Points, in no order, along strands that fork, close into loops and pass close to each other.
Points whose rows are less than 53.6 apart are linked; no others are. Some points are linked to none.
zizok: |   0 |  23 | -15 |  -7 | -36 |   3 | -13 | -17 |   2 |   9 |  38 |  -1 | -17 |   3 |  14 |  -6 |  29 |  13 |  18 |  -2 |  -8 |  14 |   2 |  10 |  15 |
fopo: | -14 |  15 | -22 |  -1 |  -7 |  -6 |   3 |  -9 |   2 |  10 |  17 |  -4 |  -3 |  -7 |   1 | -10 |  -6 |   1 |  10 | -14 | -21 |   8 |  16 |   7 |  -3 |
meda: |  16 |   8 |   7 |   1 | -33 | -26 | -36 |  11 |  -4 | -15 |  -8 |  -4 |   4 |   4 |  -2 | -17 |   5 |  25 |   3 |   2 |  -4 |  20 | -22 |  -3 |  23 |
tavi: |   2 | -15 |  18 |  -4 |  19 | -20 |   2 |   0 |  -2 | -22 |  28 |  -9 |  15 |   0 |  16 |  -4 |  17 |  -4 | -20 |  -3 |  24 | -23 |  26 | -35 | -15 |
Delu: | -14 | -15 |  19 |  -9 |  16 |  -9 |  25 |   0 |   2 |  22 | -12 |  11 |   7 | -17 |   0 |  -6 |   7 | -17 |  -6 |  11 |   6 |   1 |  -7 | -15 | -12 |
fuf: | -13 | -21 |  17 | -12 |  12 | -11 |  25 |   8 |  23 |  24 | -23 |   3 |  17 | -24 | -13 |  -2 |   6 | -38 | -15 |  17 |  -5 |  12 |  -4 | -17 |   0 |
Pez: |  10 | -28 |   3 |   2 |  23 |   8 | -13 |   9 |  -2 | -21 | -27 |  -4 |  21 |   0 |  -4 |  17 |   6 |  11 |  -7 |   1 |  39 | -30 | -17 |   9 | -10 |
Risim: |   6 | -17 |  -6 |  15 |  -4 |   0 | -15 |   0 | -33 | -29 |  -5 |   2 |  12 |  14 |   5 |  17 |  12 |  31 |  -8 |  -2 |  26 | -16 |   1 |   8 | -22 |
zor: | -18 |  21 |   3 |   2 |   6 |   1 |  27 |  -1 | -12 |  31 |  15 |  19 |  -4 | -16 |   8 |  -1 |  -3 |   1 |  17 |  -6 | -10 |  11 |   1 |  -7 | -15 |
Nudod: | -11 |  15 |  -7 |  -1 |   1 |  -3 |   5 |   3 |   1 |  19 | -20 |  12 |   0 | -17 | -16 |  -4 | -21 |   9 |  16 |  -8 | -24 |   1 | -10 |  16 |  -5 |
pef: | -24 |   9 |  -7 |  -5 | -22 |   7 |  18 | -18 |   9 |  24 |  -1 |  10 |  -3 | -10 |  -6 |  10 | -15 | -14 |  27 |  10 | -22 |  33 |  11 |  19 |   5 |
bik: |   5 |  20 |  -7 |  14 | -10 |  11 |  -6 |   0 | -21 |   5 |  19 |  14 |   1 |  -6 |   3 |   9 |  -7 |  40 |  20 | -13 | -14 | -21 |  -1 |  19 | -15 |
feka: | -44 |  11 | -27 |  -3 |  38 |  -1 |   7 |   2 |  10 |   1 |   5 |   1 |   8 |   1 |   8 |   8 |  11 | -28 | -16 |  -8 |   6 |   0 |  27 | -16 | -15 |
gapab: | -28 |   8 | -36 |   0 |  24 |  -1 | -24 |   1 |  11 | -19 |  -1 | -12 |  -4 |  19 |  -1 |   7 |   7 | -11 | -15 | -10 |   9 |   1 |  28 |   3 |  -2 |
pezib: |   3 |  24 |  -9 |   3 | -34 | -29 | -33 |   7 |  -5 | -16 |   7 |  -6 |   5 |  -6 |   2 | -20 |  18 |  26 |   6 | -10 | -13 |  18 |  -9 |  -4 |  20 |
tizi: | -18 | -19 |  15 |   4 |  16 | -15 |  17 |  -5 | -22 |   6 |  17 |   7 |  15 | -15 |  14 |  -7 |  14 |  -2 |  -9 |  -1 |   4 | -13 |  16 | -25 | -28 |
rifa: |  15 | -27 |  17 |   9 |  26 |  15 |  -3 |  11 |   2 | -11 | -16 |   6 |   8 |  -9 |  -9 |  10 |  10 |  10 | -10 |  -5 |  16 | -34 | -24 |  -3 |  -6 |
dosat: |  -6 |  34 | -34 |  -2 |  -5 |   9 |   9 |  -8 |   9 |   3 |  16 |   1 | -15 |  -6 |   3 |   4 |  -6 |   3 |  20 | -19 |  -8 |  -5 |  10 |  21 |   2 |
zoki: |  -9 |  -4 |  12 |  -6 |   4 |   8 |  19 |   7 |  28 |  27 | -30 |   9 |  -1 | -19 | -18 |   7 |  -5 | -35 |  -8 |   5 | -18 |  23 | -15 |  -5 |   6 |
bazi: |  26 |  17 |  17 |   8 | -29 |  -4 | -24 |   0 | -12 | -13 |  22 |   8 |  -1 |   7 |   1 |   0 |  10 |  45 |   9 |  -5 |  -1 |  -9 | -17 | -12 |   3 |
tuv: |   8 | -25 |  25 |  -6 | -10 |   8 |  -7 | -17 |  -3 |  20 |  -4 |   7 |  -4 |  10 | -11 |  -5 |  -6 |   9 |  18 |  18 | -19 |  16 | -16 |  15 |   9 |
Leko: | -20 |  11 | -21 |   0 | -35 |  -2 |  -7 | -11 |  10 |   6 |  33 | -16 | -17 |   9 |   9 | -10 |  33 |  -3 |  -3 |   0 | -10 |  27 |  10 |  -4 |  24 |
Seve: | -11 | -10 |   8 |  -5 |  18 | -22 |  21 |   2 |  -8 |  12 |   5 |   2 |  16 | -14 |   7 | -16 |   2 | -17 |  -8 |   3 |  -5 |  -3 |  15 | -24 | -15 |
kilar: |  34 |   0 |  22 |  12 |  -9 |  21 | -13 |   6 | -10 |  -5 |  12 |   8 |  -6 |  11 |  -3 |   5 |  -1 |  35 |   4 |  -9 |  -2 | -24 | -27 |  -4 |   3 |
vilaf: | -10 |  23 | -23 |   9 | -37 | -15 | -34 |   9 |  -4 | -16 |  17 |  -7 |  -5 |  -3 |   6 |  -8 |  29 |  28 |   1 | -14 |  -9 |   8 |  -2 |  10 |  12 |
Bunaz: |   9 |  -2 |   0 |   4 |  -1 |  -7 | -14 |  16 |   0 |   3 | -20 |  -2 |   1 |  -5 | -12 |  -7 | -22 |  21 |   7 | -11 | -16 |   2 | -13 |  16 |   0 |
Dofe: |   6 |  18 |  12 |   4 |   2 |  12 |   9 |  -1 |  -9 |  10 |  20 |  17 |  -6 |  -7 |   3 |   0 | -13 |  26 |  19 | -16 | -13 | -22 |  -8 |  -4 |  -9 |
renet: | -19 |  -8 | -10 |  11 | -17 | -10 | -13 |  -5 | -24 |   6 | -11 |   9 |   0 |  -3 |  -6 |   1 |  -6 |  18 |  14 |   4 | -16 |  13 |   8 |  31 | -13 |
kisag: |  17 |  19 |  10 |   0 | -14 |   7 |  -1 |  -8 |  -8 |  -7 |  34 |   1 | -16 |  10 |  12 |  -1 |   3 |  12 |   9 |  -9 |  10 |  -8 |  -2 | -15 |   4 |
dis: |  18 |   8 |  -1 |   4 | -27 | -18 | -33 |  23 |  -9 | -26 | -14 |  -7 |   2 |  11 |   6 |  -1 |  -2 |  26 |  -4 |  -9 |  15 |  11 | -25 |   8 |   4 |
Dag: |  -9 | -22 |   3 |  -1 | -28 | -14 | -18 | -21 | -10 |   0 |  -1 |  -9 |  -1 |   7 |  -4 | -10 |   2 |  -1 |   1 |  15 | -19 |  30 |  20 |   8 |   5 |
ker: |  23 |  25 | -11 |   0 | -27 |   3 | -20 |   0 |  -3 | -10 |   3 |  -4 | -12 |   6 |  -2 |  -2 |  -4 |  24 |  15 |  -7 |   3 |  -1 | -12 |  17 |  12 |
mib: |  15 |  14 |  -7 |  -3 | -40 |   3 | -20 | -10 |  -3 |   2 |  -1 |  -1 | -11 |   9 |  -3 |   3 |  -1 |  18 |  24 |   9 |  -4 |  16 |  -6 |  35 |  17 |
biga: |  18 | -34 |  26 |  -5 | -17 |   1 |  -9 | -16 |  -3 |   3 |  -8 |  -1 |  -9 |  13 |  -6 | -11 |   6 |   1 |  -1 |  23 |   3 |  14 | -12 |   0 |  13 |
suru: | -24 |  40 | -26 |   1 |  14 |   6 |   5 |   1 |   0 |   5 | -27 |  15 |  -3 |  -9 |  -9 |  20 | -10 |  -5 |   5 |  -6 |   3 | -10 |   0 |  14 | -20 |
pida: | -26 |   8 |  -2 |  -9 |   8 |   6 |  16 | -11 |  12 |   8 | -41 |  11 |  -2 | -10 | -11 |  17 |  -2 | -26 |  -1 |  15 |  16 |   8 |  -2 |   4 | -15 |
Bekon: |  23 |  -9 |  16 | -11 | -23 | -15 | -25 |  -7 |   7 |  -2 |  -4 |  -6 |  -6 |   9 |  -8 | -20 |   2 |   8 |  -1 |  14 | -10 |  19 | -16 |  -9 |  27 |
fen: |  12 | -17 |  17 |  19 |  12 |  26 | -10 |  15 |  -9 |  13 | -27 |  21 |   4 | -14 | -15 |   6 |  10 |   8 |  -2 |  -9 | -17 | -11 | -38 |  17 |  -3 |
sido: |  -4 |  10 | -15 |   3 |  21 |  17 | -14 |  -8 |  -6 | -31 |   6 |  -2 |  -3 |  22 |   9 |  18 |   9 |   0 |  -7 |  -5 |  32 | -20 |  14 |  -3 | -11 |
rim: |  17 |  16 |   2 |  -7 |  21 | -14 |   6 |  20 |  21 |   1 |  11 |  -6 |   5 | -12 |  -5 | -13 | -24 |  -3 |  -7 | -21 | -25 | -16 |   2 | -28 |   7 |
Muzin: |  30 |  -1 |  22 |  -5 |  11 |   6 |  22 |  17 |  10 |  17 |  26 |  -7 | -13 |   3 |  13 | -16 |  -3 | -11 |   6 |   1 |   3 |  22 |  -9 | -21 |  25 |
Zedan: |  -4 |  42 |   7 |   4 |   4 |  30 |  30 |   4 | -11 |  21 |   5 |  23 |  -7 | -10 |   9 |  17 |  -8 |   4 |  15 |  -1 |   7 | -19 | -14 |   0 | -15 |
sebuv: |   4 |  -5 |   4 |  -6 |  20 | -28 | -13 |   6 |   3 | -25 |  20 | -11 |  18 |   0 |   5 |  -7 |   8 |   0 | -21 |  -9 |   6 | -26 |  26 | -29 | -14 |
kisu: | -22 |  12 | -38 |   2 | -11 |  -3 | -11 |  -7 |  11 |  -4 |  11 | -19 | -14 |   5 |  -2 |  -1 |   6 |  -4 |  -2 | -13 | -13 |  11 |  21 |  15 |   7 |
kiv: | -16 |  -8 | -15 |   0 | -25 | -18 |  -9 | -16 |   7 |   4 |   1 | -18 |   8 |  -1 | -10 |  -9 |  -8 | -12 |   0 |   6 | -35 |  33 |  33 |   5 |   9 |
kise: |  16 | -31 |  27 |  14 |  28 |  15 |  -5 |  13 |   5 |  -3 |  -5 |  16 |  14 | -26 |  -7 |   6 |  20 |   1 | -17 | -15 |  -2 | -35 | -28 |  -9 |  -5 |
vuba: | -27 | -25 |  -8 |   4 | -18 |  -2 |  -6 | -24 | -15 |  -1 |  -3 |  -4 | -10 |  10 |   1 |   0 |   8 |  -9 |  -2 |  14 |  -8 |  20 |  23 |  14 |  -2 |
Nobo: |  21 | -23 |   8 |   0 |   5 | -17 | -28 |  37 |  16 | -11 | -27 | -14 |   7 |  -4 | -12 | -10 | -10 |  -1 | -16 | -12 | -16 |   6 | -16 |  11 |  13 |
rap: | -14 |  34 | -42 |   3 |  -2 |  24 |  -3 |  -8 |   5 |  -8 |  18 |  -7 | -19 |  11 |   9 |  17 |   4 |  -5 |   6 | -10 |  10 | -12 |  14 |  23 |   5 |
beniz: |  10 |  12 |  -5 |  18 |  -8 |   7 |  -7 |  18 | -24 |  -5 |  -5 |  12 |   6 |  -3 |  -1 |  14 | -16 |  40 |  15 | -15 |  -4 | -21 | -12 |  22 | -19 |
Fuviv: |  11 | -18 |  36 |   9 |  24 |   3 |   8 |  16 |   6 |   1 |   7 |  17 |  11 | -19 |  -7 |  -2 |   5 |  14 | -13 | -16 | -11 | -37 | -17 | -26 | -15 |
mav: |   2 |   5 | -13 |  -9 |  25 | -22 |  -7 |   2 |   9 | -20 |   7 | -11 |   6 |   4 |   3 |  -7 |  -4 | -12 | -13 |  -9 |   3 | -12 |  21 | -20 |  -3 |
Tadad: |  12 |  -6 |   9 |  -3 | -25 |  13 |  -8 | -14 |  -4 |  14 |  -9 |   5 | -11 |  10 | -11 |   3 | -12 |  11 |  25 |  18 | -13 |  14 | -10 |  32 |  14 |
lol: |  33 |  10 |  18 |  -2 | -15 |  28 |  -5 |  -6 |  -7 |  11 |  24 |   7 | -16 |  15 |   4 |   0 |  -2 |  23 |  20 |   5 |  -2 | -11 | -29 |   6 |  15 |
koz: | -16 |   4 | -16 |   0 |   8 |  25 |  12 | -18 | -15 |  -9 | -16 |   4 |  -5 |  12 |   7 |  17 |   3 | -19 |   1 |  19 |  30 |  -7 |   8 |  20 |  -7 |
fezas: | -31 | -19 |  -1 |   2 |   2 |  -5 |  14 | -17 | -17 |  11 |   5 |   4 |  -2 |   1 |  10 |  -7 |  11 | -16 |  -5 |  11 |  -2 |  15 |  19 |  -1 | -13 |
kuz: |  10 |  -8 |  -7 |  -8 |   9 | -27 | -21 |   7 |   3 | -19 | -16 | -15 |   4 |   3 |  -4 | -11 |  -8 |   1 | -13 |  -1 |   4 |  -1 |   9 |  -3 |   3 |
Balor: | -24 |  -7 |  11 |  -5 | -16 |   4 |  13 | -15 |   3 |  24 | -23 |  15 |   3 | -12 | -17 |  10 | -16 | -14 |  16 |  20 | -20 |  29 |   2 |   5 |  -4 |
nam: | -14 |  35 | -14 |   2 |  29 |  13 |   3 |   4 |  -1 |  -8 | -18 |  16 |   5 |  -2 |  -6 |  22 |  -8 |   1 |   1 |  -6 |  18 | -28 |  -3 |   0 | -24 |
duguf: |  28 |   0 |  22 |  -6 |  15 |  -4 |  -3 |  11 |  17 | -17 |  14 |  -5 |  -6 |   2 |  -1 |  -4 |  -4 |   3 | -14 | -13 |   5 | -25 |  -6 | -31 |   6 |
vuzuf: | -15 |  -8 |   7 |  13 |   4 |   1 |   6 |  -7 | -24 |  -3 |  31 |   9 |  -1 |   1 |  15 |   0 |  13 |  17 |  -4 |  -9 |  -1 | -15 |  16 | -17 | -24 |
bogo: |  30 |  21 |  -7 |   6 | -23 |   9 | -23 |  25 |  -5 | -16 |  -7 |  -7 |  -5 |   9 |   3 |   8 | -13 |  32 |   8 | -12 |  11 |  -6 | -26 |  24 |   6 |
Kare: |   9 |   4 |  -7 |  -8 | -15 | -31 |  -5 |  -6 |   6 |   3 |  17 | -20 |   7 |   7 |   2 | -24 |   4 | -18 | -13 |   1 | -19 |  16 |  17 | -25 |  12 |
rak: |  -6 | -26 |  -4 |  -2 |  -3 | -34 | -23 |  12 |  -4 | -18 | -28 | -18 |  19 |  -1 |  -6 |  -8 |  -5 |  -1 | -13 |   1 |  -3 |  11 |  16 |  14 |  -9 |
dufe: |  20 |  -1 |  27 |   6 |  20 |  -4 |  -2 |  17 |  12 | -22 |   8 |   5 |   7 |  -3 |  -6 |   4 |  -9 |  25 | -14 | -25 |  -6 | -38 |  -1 | -23 |  -9 |
rus: |  -7 |  -8 | -16 |  16 | -27 |   1 | -17 |   0 | -34 |  -6 | -12 |   4 |   2 |  15 |   6 |  14 |   2 |  21 |   6 |   9 |   6 |   5 |   5 |  43 | -11 |
Noka: | -27 |  22 |   3 |  14 |   9 |  11 |  25 |   0 | -18 |   9 |  30 |  17 |  -5 |  -8 |  18 |   8 |   5 |   8 |   7 | -14 |  -2 | -10 |  12 | -10 | -25 |
Lenuk: |   2 |  32 |   3 |  10 |  -1 |  37 |  25 |  -7 | -20 |   3 |  17 |  19 |  -5 |   4 |  16 |  19 |  -6 |  10 |   8 |   2 |  15 | -32 |  -1 |   7 | -14 |
gika: | -21 |  28 | -15 |   7 | -15 |   1 | -15 |   1 |   8 | -21 |  39 | -13 | -16 |   9 |  13 |   1 |  33 |  12 | -15 | -15 |   0 |  -6 |   6 | -25 |  16 |
guz: | -25 | -19 |  -7 | -11 |  20 | -24 |   6 |  -8 |   7 |  -4 | -24 |  -3 |  20 | -12 |  -6 |  -2 |   3 | -25 | -12 |  11 |   9 |  -3 |  19 |  -4 | -12 |
menov: | -29 |  24 | -23 |  -2 |  23 |   3 |  26 |  -3 |  11 |   5 |  -2 |   3 |  -3 |  -5 |   6 |  10 |  -6 | -32 |  -3 |  -4 |  12 |  18 |  17 |  -6 |  -6 |
zif: |  24 | -19 |  15 | -14 |  15 | -16 |  -1 |   8 |  15 | -10 |   7 | -12 |   2 |   0 |   0 | -16 |   3 | -15 | -21 |   2 |   7 | -15 |  -3 | -29 |  11 |
nenef: |   8 | -22 |   4 |   4 |  24 |   2 | -16 |  28 |  13 |  -8 | -37 |  -1 |   9 | -12 | -14 |   3 |  -5 |  -5 | -11 |  -7 |  -1 |  -9 | -22 |  15 |   1 |
Sifa: |  -2 |  -6 |  17 |  -2 |  16 |  25 |  26 |  -3 |  -5 |  10 | -17 |  15 |  -1 |  -6 |   3 |  11 |  11 | -12 |  -1 |  13 |  26 | -18 | -24 |  -7 | -13 |
pog: | -11 | -14 |  -4 | -13 |  20 |  -8 |  17 | -11 |  10 |  -6 | -12 |  -8 |   4 |  -1 |   5 |  -1 |   0 | -33 |  -7 |  12 |  20 |   8 |  15 |  -8 |  -2 |
sapad: |   3 |  11 |   7 |  -7 |  -5 |  22 |  29 |  -5 |  13 |  34 |   7 |   9 | -11 |  -3 |   0 |   1 | -16 | -10 |  25 |   7 |  -9 |  26 | -17 |  13 |  19 |
tatuk: | -37 |   2 | -25 |  -1 |  33 |  -4 | -12 |   8 |   7 | -12 |  19 | -10 |   7 |  10 |   7 |   4 |  14 |  -8 | -20 | -14 |  -2 | -13 |  33 | -19 | -14 |
Ganu: |   1 |  -7 |  11 |  -4 |  22 |   0 |  11 |  -7 |  -5 | -19 |  17 |  -1 |   3 |   2 |  18 |   4 |  11 |  -5 |  -8 |  -2 |  31 | -18 |  13 | -24 | -12 |
Lon: |  23 |  16 |  -5 | -10 |  11 | -20 |  13 |  17 |  22 |   2 |  24 | -18 |   8 |  -3 |   5 | -17 | -16 | -18 | -12 | -14 | -13 |  -1 |  11 | -33 |  12 |
kosov: |  -4 |   5 | -19 |  14 | -38 | -12 | -32 |   6 | -21 |  -9 |   8 |  -2 |  -4 |   9 |   7 |   3 |  14 |  31 |   6 |  -7 |  -3 |  10 |  -1 |  30 |  -2 |
Robov: |  -1 |  27 |  -6 |   5 |  27 |   4 |  -3 |   8 |   0 | -19 |  -2 |   7 |   3 |  -2 |  -3 |  15 | -19 |  16 |   3 | -20 |   7 | -27 |   3 |  -3 | -16 |
pepuv: |  11 |   1 |  -6 |  -7 |   4 |   3 |   8 |   1 |  27 |  11 | -10 |  -6 |  -7 |  -5 | -13 | -10 | -23 | -14 |   2 |  -5 | -18 |  12 |  -9 |   0 |  22 |
Peg: | -14 |   7 | -20 |  -1 | -22 | -19 |  -6 |  -8 |  11 |   1 |  26 | -24 |  -1 |  10 |   8 | -18 |  23 | -17 | -19 |   1 | -15 |  26 |  20 | -20 |  20 |
sige: |   1 | -11 |   4 |  -1 |  -9 |  26 |  12 | -18 |  -9 |  -1 | -26 |   7 |  -9 |  13 |  -2 |   8 |  -6 | -12 |   8 |  27 |  20 |  -2 |  -8 |  22 |   5 |
nimi: |  11 |  20 |  -1 |  10 | -17 |  -5 | -23 |  -6 | -13 | -29 |  18 |   1 |  -7 |  11 |   8 |   1 |  15 |  25 |  -6 |  -8 |  12 | -10 |  -2 | -16 |   4 |
Pimib: |   4 | -39 |   8 |  -9 |  -3 | -32 | -13 |   6 |   8 |  -9 | -29 | -18 |  22 |  -6 | -17 | -12 |  -5 | -16 | -12 |  15 | -14 |   6 |  15 |   2 |   5 |
mipo: | -17 |  18 | -19 |  -2 |   7 |  10 |  13 |  -9 |   7 |   2 | -29 |   9 |  -7 |  -5 | -10 |  15 | -17 | -16 |   9 |   3 |   4 |   4 |  -1 |  18 |  -3 |
kis: | -11 | -12 |   1 |  -4 | -10 | -13 |   2 |  -9 |   6 |  13 | -18 |  -3 |   9 |  -9 | -18 |  -5 | -22 | -10 |   9 |   9 | -32 |  25 |  14 |   4 |   2 |
Leno: |  26 |   7 |  25 |   1 |   3 |  35 |  12 |   2 |   1 |  18 |  24 |   5 | -19 |   7 |   8 |   1 |  -4 |   7 |  14 |  -3 |  -1 |  -7 | -27 |  -4 |  16 |
Zafik: | -17 |  -7 |  14 |  -9 |  13 |  11 |  14 |  -4 |  12 |  17 | -39 |   9 |   4 | -19 | -13 |  19 |  17 | -22 | -10 |  17 |  26 | -10 | -22 |   0 | -17 |
gokot: |  -1 |   3 |  -5 |  -4 |  22 |  12 |   2 |   7 |  13 |  -4 | -36 |   7 |  -3 |  -3 | -15 |   9 | -13 | -10 |  -1 |   1 |   5 |  -9 | -16 |  11 |   1 |
Debuf: |  -8 |   5 | -12 |  -6 | -30 |   5 |   2 | -25 |   7 |  19 |  16 |   0 | -11 |   2 |   1 |   2 |  -3 |  -3 |  28 |   6 | -19 |  27 |  12 |  29 |  12 |
pinuk: |  14 |  19 |   3 |  15 |   7 |  11 |  -4 |  12 |  -7 | -22 |  -1 |   6 |   6 |   4 |  -2 |  19 | -17 |  35 |   2 | -20 |   7 | -34 |  -5 |   7 | -17 |
nebav: | -12 |  18 | -29 |   2 |   2 |  26 |   4 | -15 |  -7 | -10 |   7 |  -2 | -16 |  20 |  14 |  15 |   6 | -16 |   0 |   7 |  19 |  -6 |  12 |  20 |   2 |
Nisa: | -13 |  -3 |  -5 |   2 |   1 | -17 |  35 |   3 |  12 |  22 |   3 | -10 |  20 |  -7 |   3 | -11 | -12 | -36 |  -4 |  12 | -16 |  38 |  27 | -16 |   3 |
Vok: | -13 | -34 |   3 | -13 |   5 | -29 |   6 |  -4 |  13 |  -1 | -25 | -12 |  25 | -14 | -15 |  -6 |  -1 | -34 | -13 |  22 |  -5 |   4 |  23 |  -6 |  -1 |
senun: |   7 | -28 |  -4 |  -3 |   9 | -14 | -23 |   5 |  -3 | -30 | -28 | -12 |  14 |   9 |   0 |   7 |   7 |   4 | -11 |   8 |  42 |  -5 |  -1 |  13 |  -9 |
Guvu: |  20 |  24 |  -4 |   6 |  -8 |  37 |   7 |  -2 | -20 |  -8 |   6 |  11 |  -5 |  11 |   6 |  18 | -10 |  20 |   4 |   5 |  17 | -34 |  -7 |  16 |  -3 |
Gen: |  -6 |  13 |  10 |  -3 |   1 |  20 |  29 |   5 |  26 |  38 | -15 |  15 | -10 | -16 | -11 |   8 | -10 | -27 |   8 |   3 | -13 |  31 | -21 |   0 |  10 |
mugo: |  21 | -57 |  25 |   2 |   6 |  -3 | -13 |   1 |   1 |  -1 |  -8 |  -3 |   9 |  -8 |  -9 | -13 |  19 |   2 | -17 |   9 |   8 | -16 | -19 |  -3 |   8 |
tek: |  17 | -20 |  -1 |   9 |  -9 |  18 |  -6 |  -4 | -29 | -15 | -22 |   4 |   5 |  17 |  -1 |  13 |   4 |  22 |  -2 |  17 |  28 | -14 | -11 |  21 | -11 |
Bazu: |  27 | -14 |  27 |  -8 |  11 | -10 |  20 |  20 |   8 |  20 |  26 | -10 |   4 |   0 |   9 | -24 |   1 | -14 |  -4 |   6 |  -8 |  14 |   1 | -32 |  18 |
Tipal: |  17 | -33 |  23 |  -6 |  15 |  -2 |   2 |   7 |   6 |   7 |   1 |   3 |   2 |  -7 |  -5 | -17 |   5 |  -5 |  -9 |   2 |  -5 | -13 | -14 | -16 |   4 |
telus: |   3 |  -4 |  -7 |  -9 |   8 | -15 |  21 |   4 |  27 |  12 |  -6 | -12 |  11 |  -5 |  -8 | -13 | -23 | -33 |  -9 |   5 | -17 |  19 |  11 | -14 |  14 |
Mufem: | -12 |  32 |  -2 |  -1 |  -3 |  13 |  34 |  -2 |  -1 |  37 |  15 |  17 |  -9 | -11 |   9 |   5 |  -6 |  -5 |  28 |  -1 |  -2 |  19 |  -4 |  10 |  -1 |
varif: |  -5 | -41 |   7 |   4 | -10 | -17 | -12 | -18 | -24 | -10 |  -8 |  -2 |   9 |   2 |   0 |  -8 |  15 |  12 |  -6 |  16 |  11 |   0 |   8 |   4 | -14 |
Feton: |  20 | -27 |   8 |   6 |  -9 |  26 |  -7 |  -1 | -14 |  -6 | -29 |   2 |  -4 |  15 |  -8 |   5 |   0 |   8 |   0 |  18 |  18 |  -6 | -24 |  26 |   4 |
bivo: |  22 |   1 |   8 |  -9 |  -3 | -25 |   6 |   7 |   7 |  10 |  25 | -16 |   9 |   4 |   7 | -28 |   0 | -12 |  -9 |  -1 | -14 |  11 |   8 | -37 |  14 |
gudol: | -22 |  -8 | -12 |   3 | -10 | -13 |  18 |  -7 |   7 |  15 |  15 | -17 |  10 |   2 |   5 | -12 |  -4 | -27 |  -6 |   7 | -21 |  38 |  33 |  -8 |   7 |
mut: |  16 | -44 |  12 |  -7 |   5 | -15 | -17 |   3 |   9 | -19 | -24 | -15 |   8 |  -2 |  -9 |  -5 |  11 |  -3 | -17 |  14 |  22 |  -7 |  -9 |   2 |   9 |
teru: | -41 |  -7 | -16 |   8 |   7 |  -2 |  24 |   2 |  -3 |  18 |  21 | -10 |  -3 |   1 |  13 |  -7 |  14 | -21 | -12 |   1 | -13 |  23 |  29 |  -6 |   0 |
Dos: |   4 |  18 |  24 |   5 |  10 |  29 |  22 |   7 |  -6 |  19 |   6 |  24 |  -4 |  -9 |   1 |  11 |  -8 |  11 |  11 |  -5 |  -4 | -22 | -24 | -10 | -11 |
Sil: |  30 |  -7 |  24 |  -3 |   8 |  23 |  11 |   6 |  13 |  18 |  20 |   1 | -16 |   5 |   6 | -12 |   0 | -10 |   6 |  -4 |  -9 |  11 | -25 | -11 |  26 |
sulo: | -23 |   5 | -34 |   0 |  -2 |  -6 | -21 |  -5 |  10 | -22 | -12 | -20 | -10 |  17 |  -3 |   8 |   5 | -14 | -10 |   0 |   4 |  19 |  23 |  17 |   8 |
tanos: |  21 | -16 |   6 |   7 | -10 | -14 | -27 |  24 | -12 | -11 | -13 |  -3 |   5 |   6 |  -1 |  -4 |  -7 |  29 |  -5 |  -9 |   1 |   1 | -18 |   7 |  -5 |
romav: |   7 |  15 |   7 |  -3 |  24 |  10 |  28 |   9 |   8 |   3 |  12 |   1 | -10 |   0 |  12 |   2 | -12 | -13 |   4 |  -8 |  16 |  -2 |  -1 | -18 |   3 |
Gatu: |   7 |   6 | -14 |  -5 |  -2 |  -3 |  -7 | -10 |   1 | -14 |  -9 |  -8 | -13 |  10 |  -1 |  -2 | -11 |  -4 |   0 |  -1 |  10 |   2 |   3 |   5 |   6 |
gaba: | -15 |   4 |   1 |   2 | -10 |  -8 |  -1 |  -9 | -12 |  25 |  -4 |  17 |   5 | -10 | -10 |  -4 | -13 |  17 |  23 |   2 | -29 |  13 |   0 |  19 | -11 |
Zatot: |   9 |   3 | -13 | -16 |   9 |  -5 |   1 | -11 |  19 | -17 |  -8 | -13 | -10 |  15 |   2 |   0 |  -8 | -27 | -10 |   6 |  20 |  11 |   8 |  -8 |  16 |
pela: |   8 |  10 |   0 | -11 | -23 |   1 |   4 | -20 |   0 |  17 |  30 |  -2 | -12 |  10 |  10 | -11 |   3 |   3 |  19 |   3 |  -8 |  27 |   1 |   3 |  14 |
kuf: |   2 |  -7 |  14 |  -1 |  18 |  17 |  22 |  -6 | -12 |  -8 |   5 |   7 |  -1 |   4 |  14 |   9 |   6 |  -4 |   0 |   8 |  35 | -20 |  -3 | -13 | -14 |

A piece is all that can be reached along the links. How many separate loops has the piece of each point below (a circle has one, a figure eight two, a Y none), and how many tips (points with one link)?
Noka | loops 1, tips 0
meda | loops 2, tips 0
koz | loops 0, tips 2
Zedan | loops 1, tips 2
Leno | loops 1, tips 3

How many points has the smallest loop of links through each point below? Write none if it is on no loop.
tuv | 9
Vok | 8
Pez | 11
kiv | 6
tizi | 11
rus | 11
